Points, in no order, along strands that fork, close into loops and pass close to each other.
Two points are linked if the straight distance between their rows is under 28.7. Some points are linked to none.
k_75: [-17 -13   8  14  -2   2  -7  -7  10  -7  42]
k_715: [-12 -20  14   8  -3  17 -23  10  18   1   6]
k_379: [ 20   4   2 -12   6 -24   2  23  -9   6 -41]
k_761: [ -4  17  15 -13  17  -9  -1 -10 -11 -21  31]
k_351: [ -1   0  -9   1  -4  -6 -15  10   4  25 -48]
k_945: [  0   0 -28   7 -20  13  23 -16  -2   5   0]
k_822: [  6   4  -6  -4  -2  -8 -13  14   1  17 -40]
k_723: [-13  -1 -28  10 -10  -2   2  -8   0  33 -46]
k_958: [-15  -6  -4   4  -2  -7  -1  -1   2  -9  45]
k_67: [ 14   6  37  -8  20  -3   2 -13  -6 -22   2]
k_625: [ -5  -1 -36  17 -17  -2  19  -9  -4  27 -17]
k_772: [-17 -12  34  20   6  29 -11 -16  15  -2  14]
k_280: [ 17   2  25 -12  11  14   2 -12  -3 -18 -21]
k_83: [ -7   0  38   3  17   5 -17  -5   6  -9  17]
k_41: [ 10  25  -9 -24  13 -10  15   7 -18 -13   7]
k_997: [ -5  25 -29 -16   7 -22  10  24 -13   5  16]
k_716: [  7  -3 -36  19 -23   6  28 -16  -5  20  -4]
k_178: [ -4  19 -24  -7   2 -17   3  17 -10  18 -15]
k_574: [ 10  10  -1 -19  10 -23  -8  27 -10  -6   2]
k_125: [  8 -25 -23  31 -28  12   4  -8  12  23  -7]
k_905: [ -7  20 -23 -14   2 -11  11  13 -11  -2  19]
k_869: [  1   6  40  -1  21  -4 -10 -11  -1 -16  15]
k_841: [ -5 -15  11   9  -9  35  -4 -16  15  -3  -9]
k_943: [  5  16  29  -6  15  16   8 -35  -6 -21   2]
k_827: [  4 -19 -26  24 -25   6   7  -4   8  18   1]
k_364: [ -7 -20   1  13 -16  25 -14   3  22  10 -16]
k_442: [  1   9  -6 -14   2  -1  -4   7  -4  -8   5]
k_859: [-11   2 -33  11 -13  -2  12  -8  -2  29 -33]
k_579: [-13  25 -38  -7   7 -28  16  25 -12  17  11]
k_319: [ -1 -14  -7  17 -11  14  15 -25   2  -6  30]
k_588: [-12   5 -41  11  -9 -20  16  10  -6  27   3]
k_584: [-20  -7  31  19   6  17  -9 -17  13  -4  27]
k_659: [  0   8  -7 -11  -3  12   6 -10  -3  -9  -1]
k_735: [ -3 -12 -25  14 -21   2   7   1   5   9  11]
k_348: [ 32   6  15 -17   2   9  22 -11 -11 -16 -50]
k_836: [ -6  -9 -29  11 -17  -8   7   8   1   9  21]
k_523: [ 11  11  29 -17  25 -24   4  -2 -16 -24  18]
k_223: [-12  -7  30   3  15   5 -23   3  10  -7  22]
k_915: [ -1 -16 -19  21 -28  18   4 -10  13  19 -26]
k_52: [  0   8  -6 -16   7 -24 -15  31  -5  -3  14]
k_73: [  8 -12  13  -1  -2   5 -26  22  15   8 -33]
k_182: [ -9  -4 -25   4 -12 -12   5  12  -1   4  32]
k_537: [-18 -14  17  14   1  11 -11  -9  14  -4  32]
k_660: [ 12   6  11 -20  14 -17  -4  15 -10 -16   8]
k_959: [ 23  -6  12  -9   3 -28   1  27  -4   4 -47]
k_9: [ 22  -8  19 -10   3   1  -8  12   2  -5 -36]
k_489: [  7  16 -14 -11   5 -14   1  17 -10   9 -22]
k_202: [  0  -6  10   0  -4  31  -4 -14  10  -7 -15]
k_767: [ -4   5 -16  -5 -11  13  14 -13  -1  -6   7]
k_919: [ 20 -11  17  -5   1  -3 -16  22   8   3 -43]
k_240: [ -5   7  12 -12  12  -6 -11   2  -3 -14  25]
k_786: [  3  22  26 -13  24 -17   2 -12 -16 -23  29]
k_717: [ -6  11 -18 -12  -1  -5   5   7  -7  -4  15]
k_789: [ -4 -17  -9  16 -22  22  -9   0  20  17 -25]
k_899: [ -6 -11 -18  10  -8  -7   8   0  -1  -3  47]
k_354: [-13 -16  20  17  -2  34  -4 -20  16  -3   7]
k_754: [ -8  -2 -40  18 -13 -15  18   1  -6  31  -7]
k_263: [ -5 -12  21  -1   8   6 -26  14  12  -4   7]
k_742: [ 14  11  -5 -12   3 -15  -3  18  -8   7 -32]
k_482: [-13  18 -36  -1  -1 -18  15  14  -8  19  -1]
k_536: [ 10  11  17 -21  21 -29   0  15 -17 -19  23]
k_127: [ -6  16  26  -1  11  13   2 -32  -2 -18  15]
k_637: [ 21  -1  35 -13  15   0  12 -12  -9 -25 -17]
k_312: [  4 -12 -23  15 -12  -2  17  -9  -5   0  43]
k_811: [-11  -7   3   8  -5  15   7 -23   4 -11  26]
k_952: [  8 -11 -23  16 -15   8  23 -20  -3  -2  32]
k_116: [ 15  12  40  -6  16  18  10 -35  -7 -22 -13]
k_31: [ 21   6  41 -13  18   3  19 -26 -13 -27 -17]
k_565: [  5   0  18 -13  14  -9 -16  12  -3 -12  10]
k_547: [ -8   4 -16  -8  -1 -23 -17  33   0   7  11]
k_500: [  6   0  20  -6   6  25  -4 -17   4 -12 -16]
k_439: [-10   2 -20  -1  -6 -20 -15  29   3  15   2]
k_531: [  4 -15  21  -3   6   5 -28  20  13  -1 -12]
k_545: [ -9   4  11  -2   4  12   1 -21   1 -17  17]
k_969: [-10 -20   6  11 -11  21 -18   8  20   6  -4]
k_421: [ -9   0 -20   5  -3  -4  -9  -1   0  33 -55]

How many points has the smallest loop of links through each point below? Write none if it is on no loop.
k_723 => 12
k_565 => 7
k_716 => 13

A tip is a point with one link. Name the tips that can be reached along the links from each point below, in the order of the rows.
k_482 => k_959
k_660 => k_439
k_952 => k_9

A fork is a point with three links, a tip a point with one. Leave the first point through the second and follow the links. Name the first fork or tip that comes.
k_869; k_83 => k_263
k_659; k_442 => k_482
k_822; k_351 => k_625
k_827; k_735 => k_899
k_786; k_523 => k_660
k_943; k_116 => k_637
k_660; k_574 => k_439
k_421; k_351 => k_742

Name the points in between on the shortest way along the links from the first point to the second, in order.
k_716; k_822 => k_625 k_859 k_723 k_421 k_351
k_565; k_786 => k_240 k_761
k_945; k_482 => k_716 k_625 k_754 k_588
k_772; k_958 => k_584 k_537 k_75
k_959; k_997 => k_379 k_742 k_489 k_178 k_482 k_579
